Each row is a point on a tangle of strands that fork, close into loops and nearly touch. The rows are in no order.
Points whose rows are less than 77 apart are linked; no others are. Some points are linked to none.
<1078>: [ 62  56 -18   1  21  11  39   2  15 -17  -1  -5  54  -6 -20 -47  41 -12
 -31 -14]
<182>: [-38 -11 -20  35  14  -5  -2 -13  10  12  -7 -36  -9 -21 -18  19 -20   5
 -17  -6]
<110>: [-27 -44  26 -17  38 -58   3 -15 -45  36  11   2   1  -3 -16  32 -17  10
  26  42]
<94>: [-49  -4 -55  21  32 -36  -9 -15 -24  35 -12 -10 -13   6 -17   9 -11  17
  10  12]
<290>: [ 25  14  25 -60 -14  14  31  21  11 -50   5   6  12 -13  31  21  38 -33
  13 -22]
<715>: [ 26 -18 -20 -15   6  -2  32 -22   0 -32   7 -27   8 -12  31 -23  21  -5
  26  35]
<925>: [ 21  31 -44  33 -23  14  26   8  30 -12  10 -16  36 -11 -17  -3  28  -3
  -5 -27]
<930>: [-23  29  21 -11  -8   8   8 -13 -11 -23  -3 -22  -8 -10  17 -17  18 -12
 -10  29]
<582>: [-35  23 -40  46   3  15 -24  -4  25  27  -3 -12  -7  -7 -13  17 -30   5
 -24 -23]
<763>: [  9  -6 -26  12   9 -18 -38 -10  15  -8 -37  41 -20  12  19 -30 -45  26
  -3  -1]
<1010>: [-11  41 -21  51 -15  35  14  30  41  19  18   1   6   7  -3  -5  -1 -11
 -26  -8]
<773>: [ 23  27  -5  21 -36  38  31  35  18  -7  37  14  34  14   1 -30  49  -5
   6 -10]
<375>: [ -2 -19  29  21   6  -2  20 -16  17 -36   0 -30   6 -32   5  14 -13  11
 -24  24]
<1110>: [ -6 -30  48  24  -2  -1 -38 -11  -1 -26  -1  11 -24  -4   8  16 -36  22
 -23  17]
<675>: [-25  25  -6  37   6   7  16  24  47  11  -3 -22  11 -20  -5  -7   3 -11
 -29 -18]
<212>: [  4   3 -30  43  27  -4 -29 -20  22  -8 -22  18 -14  12  15 -33 -46  17
 -32  21]
<1074>: [-29 -24 -40  15  21 -30  -5 -27 -23  39 -13 -34 -20  23 -15   4 -15   6
  16  39]
<774>: [-31 -33   8  -7  26 -49   4  -8 -28  18  -6 -11 -22 -15   5  20 -12   4
  26  54]
<55>: [ 10 -54  52 -15  35 -43 -50 -25 -51  34   2  34 -26  38 -15  13 -59  19
  -4  12]
<1089>: [ 10  25  29  -7 -50  30 -24  29  10  16 -19  47 -37  43  11  13 -28   9
 -18 -15]
<976>: [ -6  17 -33  27 -33  17   5   7   9  12   6 -26  15  -8 -20  -7  26   3
   2 -38]
<496>: [ 32 -30 -58   3  61 -51  33  -6  28  10 -22 -60  -7   1  -7  21   0 -23
  -7  21]
<947>: [-16 -50  24  -6   0   0   0 -19 -15 -14   3 -39 -25  13  24   6   1   1
  10  44]
<644>: [ 14 -14  30 -32  -4 -33 -45 -28 -30  17 -41  36 -36  24   6  17 -50  10
 -13  -3]
<172>: [-23 -50   0  12  16 -21  -4 -27 -19  46  -7 -29 -28  41 -18  22 -22   5
  10  56]
<498>: [-23  -3  53  -7 -43  29 -15  22   4  13  11  41 -20   3   4  43 -23   9
  12  -6]
<580>: [ 36  36  20 -44 -29  15  41  23  23 -41 -10   0   9   1   9  16  45  -5
   1 -21]
<92>: [ -3   4 -33  43   7  27 -25 -32  10 -17   3 -10  -1  17   8 -45 -16  11
 -24  18]
<475>: [-24  -5  66 -22 -15   1 -33   8 -23  26  10  61 -10   8 -16  42 -40  15
  -1 -10]
<618>: [-11   6  -7  11  -3  12  -2  14  21  -8  13  38  13 -22  36 -39   7  -5
  32  14]
<1038>: [ -2 -47  47  -7  33 -48  24  -5 -21  14  -1 -45  -2 -24 -36  33  -2   1
  -5  14]
<480>: [-20  -4  40  21 -24  28 -11   8  24 -17   4  20 -10 -10   4  29 -27  24
 -11  11]
<249>: [ 14 -18 -19 -22  25 -39  24  10  10  -9 -21 -20   7 -36   3  -1  10  10
  34  -2]
<311>: [ 59 -15 -19 -17  15  -6  38 -21  21 -45 -12 -42  12 -11   7 -17  11   0
  -4  12]
<820>: [-13  -3  10  -7 -22  21 -41   4  -6  -4  -6  31 -23  10  22 -12 -18   6
   6  -4]
<78>: [-28 -52  83 -28  12   1 -10 -19 -62 -10  39 -10  -7  18  -5  42   2  -4
   3  -1]
<1114>: [-31 -14  -4 -26  -2 -16   9 -21 -27  31   6 -19   8 -10 -29  22 -11  16
  32   7]
<750>: [-14  26  15  10 -44  58  -4  22  12 -15  15  22 -11  37  22 -15  21   3
 -12 -10]
<399>: [  5  34   1  30 -20  42  -7  26  11  14  28  46   7  35  16 -73  28 -10
 -18   0]
<1061>: [-37 -19  42 -36 -33  49 -26   9 -19 -17  10  28 -16  17  34  36   7 -21
  14 -23]
<1011>: [-12  11  11  -4  -8  44 -10  20  17 -14  23  57   1   2  50 -39   2 -23
  14   2]
<922>: [ 20 -12 -44   8  27 -27  30  -1  32 -14 -15 -27  20 -40  -6  -2   5   4
  12  -7]
<952>: [ 21  23 -57  57  14  -1   5  -3  26   6  40  11  69 -11 -17 -51  41 -11
 -19 -10]
<343>: [-22  18  46 -36 -22   5  14  28 -12   9   7  19   6 -19   4  48   9 -26
  20   0]
<4>: [-15  29  18  16 -18  -3  33  33  40  13  -5 -11   5 -28 -16  22  11  -3
 -10  -5]
<113>: [-10 -49  28   5   4 -12 -27 -31 -37  18 -11 -14 -42  43  -8  20 -36  10
 -11  47]
<745>: [  3  25 -56  73   1   3  -6  18  28   9  33  33  42   0  -9 -36  20   5
 -14  -9]
<352>: [-40 -37  14  16  12 -25 -11 -11  -2  27  -6 -17 -17 -17 -19  17 -29  18
 -12   9]
<53>: [-19  20 -68  55   8 -11 -26   8   8  15   8  18  18  -2  -8 -31  17  14
  -1 -20]
<614>: [-19 -54  42  -9  22 -27 -41 -11 -24  31  -4  33 -26   5 -18  10 -50  28
   3   3]
<864>: [ 36  25 -66  45  45 -16  13 -17  21  -4  29  -7  61 -14 -12 -32  29 -15
 -30 -22]
<334>: [-25 -51  41 -35  15  -6 -51 -11 -43  23   4  39 -19   4   7  18 -43   4
  22  -4]
<69>: [ -8 -27  44 -52  -8  -1  15 -18 -27 -21   2 -27  -2 -12   2  37  20   2
  14 -13]
<534>: [ 44 -16 -47 -17  20 -22  20 -12  -4  -4 -19 -66   2  -2 -26   6  15  -1
   1 -17]
<358>: [-20  27  22  -8 -29  53  13   5  12 -37  15   0   4  20  33 -19  42 -11
  -2 -10]
<605>: [  6  43  -4  55   1  47  38  19  48  10  22  24  33  16  -2 -34  12  -4
 -30   9]
<983>: [ -7 -14  31  22   5 -18 -40  -3   4   1 -27  29 -29  -8   5   6 -52  27
 -32   9]
<616>: [-23  21  16 -32 -39  27  13  42  -5  14  13  36  -7  -3  20  30  14 -34
  37  -4]
<1041>: [-38 -33  58 -53   1   3  -8 -22 -48  -5  21 -10  -8  -8   5  39   5 -27
  19   0]
<1092>: [-21  36 -20  -3 -36  17 -29  25 -22  24   9  46 -10   5  11 -13  15 -12
  36  -3]
<1181>: [ 51  39 -46   4  -9 -11  17  27  13  -1  -3 -11  35 -16 -30  -9  36  -3
  -3 -34]
<847>: [ 60  16  -4 -37  27   4  33  -5  17 -48 -18 -16  19 -16  12 -42  22   0
  -4  -6]
<400>: [ 21 -27   2 -28  42 -60  32  -7  -9  19 -24 -44  -6 -17 -31  35 -10   1
  -2  14]
<74>: [-13  27  -1  30 -42  54 -20   1  20 -11  -1  10 -19  27  -1  -8  -8  18
 -18 -18]
<327>: [ 28  16  -5  -1  -8  32  33 -13  15 -36  14 -19  31   3  12 -51  52  -3
  -9 -17]
<972>: [ -5  40 -24  -9 -37  16 -14  14 -25  -7  23  33  14  -4  18 -27  38 -18
  33   6]
<453>: [-15 -25  22  40  12  -3 -12 -21  12 -26  -1 -16 -11 -10  16  -5 -36  17
 -25  38]
<598>: [-22 -18 -24  17  39 -36  15 -18   5  29 -13 -63  -4  -6 -16  33  -6 -16
 -18   9]
<1023>: [  2 -58  53  -7  26 -31 -33 -22 -56  37  10   9 -32  55 -22  24 -42   9
 -13  42]
<188>: [-22  31 -27  35 -19  11 -24  26  19  39 -14  28 -20  14 -20  16 -35  16
 -16 -18]
<772>: [ 12 -21 -20 -27   3 -15  29 -27 -23  13 -14 -69  -3   5 -26  23  17   5
  16  -8]
<697>: [ 18  39  -7  11 -42  30 -34   8  17  10 -23  36 -30  39   0 -29 -17   8
 -22 -18]
<1031>: [ 21   9  21 -38 -26 -11 -48  -8 -11   7 -42  61 -27  24  21   7 -42 -14
  -2 -24]
<670>: [ 39  26 -60  22  36  -4  27 -19  16 -21  11 -43  40  -9  -8 -21  19 -22
 -25 -16]
<1119>: [ 61  38 -32 -25 -14   5  17  13   5 -25 -18 -12  12 -12 -19   0  26   7
  10 -32]
<894>: [-26   0 -27  20  17 -20   1   4  16  -9  -8  15   3 -24  24 -31  -8  14
  15  23]
<1032>: [-14  26  48  -4 -29  -2  19  31  19   0  -2   3  -7 -27  -5  36   6  -5
   1   9]
<759>: [  8 -13  36 -42 -21  22 -56  -2 -21 -13 -24  53 -33  23  41  21 -30 -24
  -9 -30]
<229>: [-32 -33  38 -33   3  10 -29 -15 -34   6   7  19 -16  -6  12  22 -17 -12
  26  10]
<639>: [-25  -1  28 -36 -29  40 -44  -8 -21 -15  -5  22 -32  33  24  10  -8  -2
   3 -23]
<897>: [-16 -53  62 -22  38 -47   0 -14 -57  29  42   2  13  -4 -26  33 -14   4
  22  34]
<878>: [ -8 -18 -46  28  37 -35  18 -16  20 -10  -8 -24  10 -22  11 -15  -3  10
   4  24]
<124>: [ -5  28 -22  32 -18  19 -23  31   5  17  11  36   5   8  12 -61  13   6
  -2 -10]
<688>: [  4  40 -24  56 -23  29  -7  38  42  29   1  26 -14  23  -6  -5 -28   2
 -29  -9]
<230>: [ 17   2 -15 -28   2  -4   8  -8  -8 -37   8   6  21 -31  33 -26  27 -27
  38  20]
<637>: [-27  14 -45   2  -3 -21  -1 -14 -29  22  -8  -5   5 -13 -18   2   9  14
  38   6]
<539>: [ 19 -13  27 -80   4 -11  23   5 -20 -18 -16 -19   0 -22   0  22  22 -13
  27 -34]
<928>: [  4   7 -47  36  21   7  11 -25  21 -13   9 -57  20  -7  -2 -14   3 -22
 -22 -10]
<710>: [ 70   4 -49 -29  12  -3   8   2 -10 -25 -29 -44   4  -1 -33   3   8   8
  -7 -31]
<874>: [ -7  31  -3  -9 -47  44  -4  52 -17  15  25  50 -16  27  32   0  23 -34
  27   0]
<8>: [ 64  50   5  -7  12  14  42   1   1 -13  21  26  65  -3 -12 -56  61 -10
 -13  -5]
<569>: [-14 -65  54 -30   2  -9  16 -28 -42   9  29 -34  -3  21 -23  40   0  10
  15  17]
<827>: [ 45  18   7 -44 -15   5  27   4  14 -43 -22 -26   2  -4 -12  28  16  17
  -8 -35]
<447>: [  5   5 -56   8  54 -50  28 -13  14  10 -17 -64   0 -12  -5  13   2 -19
 -25   0]
<1147>: [-11   4  -4  -8 -27  11  10  -4 -13  -3  -2 -27   0 -11  -9   0  24   6
  22 -27]
<513>: [  6  -4   7 -46  -5  12   7  -5  -8 -44   9   2  10 -20  38  15  26 -31
  29  -4]
<70>: [ 25  41 -13  51 -12  31  -2  41   7  34  38  60  17  49   4 -63  20   0
 -28  13]
<332>: [ 13   4  -2  10  -5 -28 -34   0  22   0 -43  53 -20   5   7   9 -59  24
 -18  -5]
<912>: [ 76  33 -23 -10  38  11  33   6  31 -31 -14 -15  37  -7 -17 -50  14   1
 -29 -28]
<476>: [  1   6  26  -2 -16  34 -29   7  22 -22  -3  56 -20  14  45 -32 -17 -13
  -2  -4]
<971>: [-10   1 -23  33 -10  27   3 -26  22 -21   5 -32   7  -5   4 -25  -1   5
 -17   4]
<51>: [-25 -35  48   0  12 -28   2  -2 -13  10   4 -20  -7 -34 -18  31  -9  12
  -1   6]
<1122>: [-19  18 -37  34 -22   7 -13  16   2  16   6   1   9 -10 -13 -39  28   2
  10 -17]
<396>: [-16  11  17 -24 -42  31  10   3   0 -25   6 -20   1   6  16   9  41   4
  10 -22]
<652>: [  8 -57  61 -51  30 -34  21 -26 -52  17  32 -23  15   7 -37  41  -3  -4
  26  20]
<842>: [-15 -33 -37  49  37 -15   1 -14  23   7  -3 -31 -18  10  14 -10 -15  -4
 -10  46]
<691>: [  1  19   5 -30  16 -40  28  -2  -3  11 -26 -31   4 -32 -40  30   3   3
  -1  -6]
<1003>: [ 33  -5  -5 -60   7 -20  17  20   2 -24 -23 -10  -1 -34   6   3  11  -3
  34 -13]
<133>: [-37  17 -21  17 -12 -10 -11  27   9  41 -16  33  -9  -5 -21  12 -19  23
  19 -14]

A piece is two or more points that can be reached from each other along the links. Count, over all rows, the pieces, the separate loops (a circle has one, a figure eight two, a Y none), the forks (points with three links) and the tips (points with one).
pieces => 3
loops => 0
forks => 10
tips => 16

A fork is a point with three links, a tip a point with one. Leave the first point through the second and follow the links. Name the first fork or tip that comes.
<55>, <1023> => <1114>
<912>, <847> => <1119>
<983>, <332> => <1122>
<1114>, <637> => <1041>
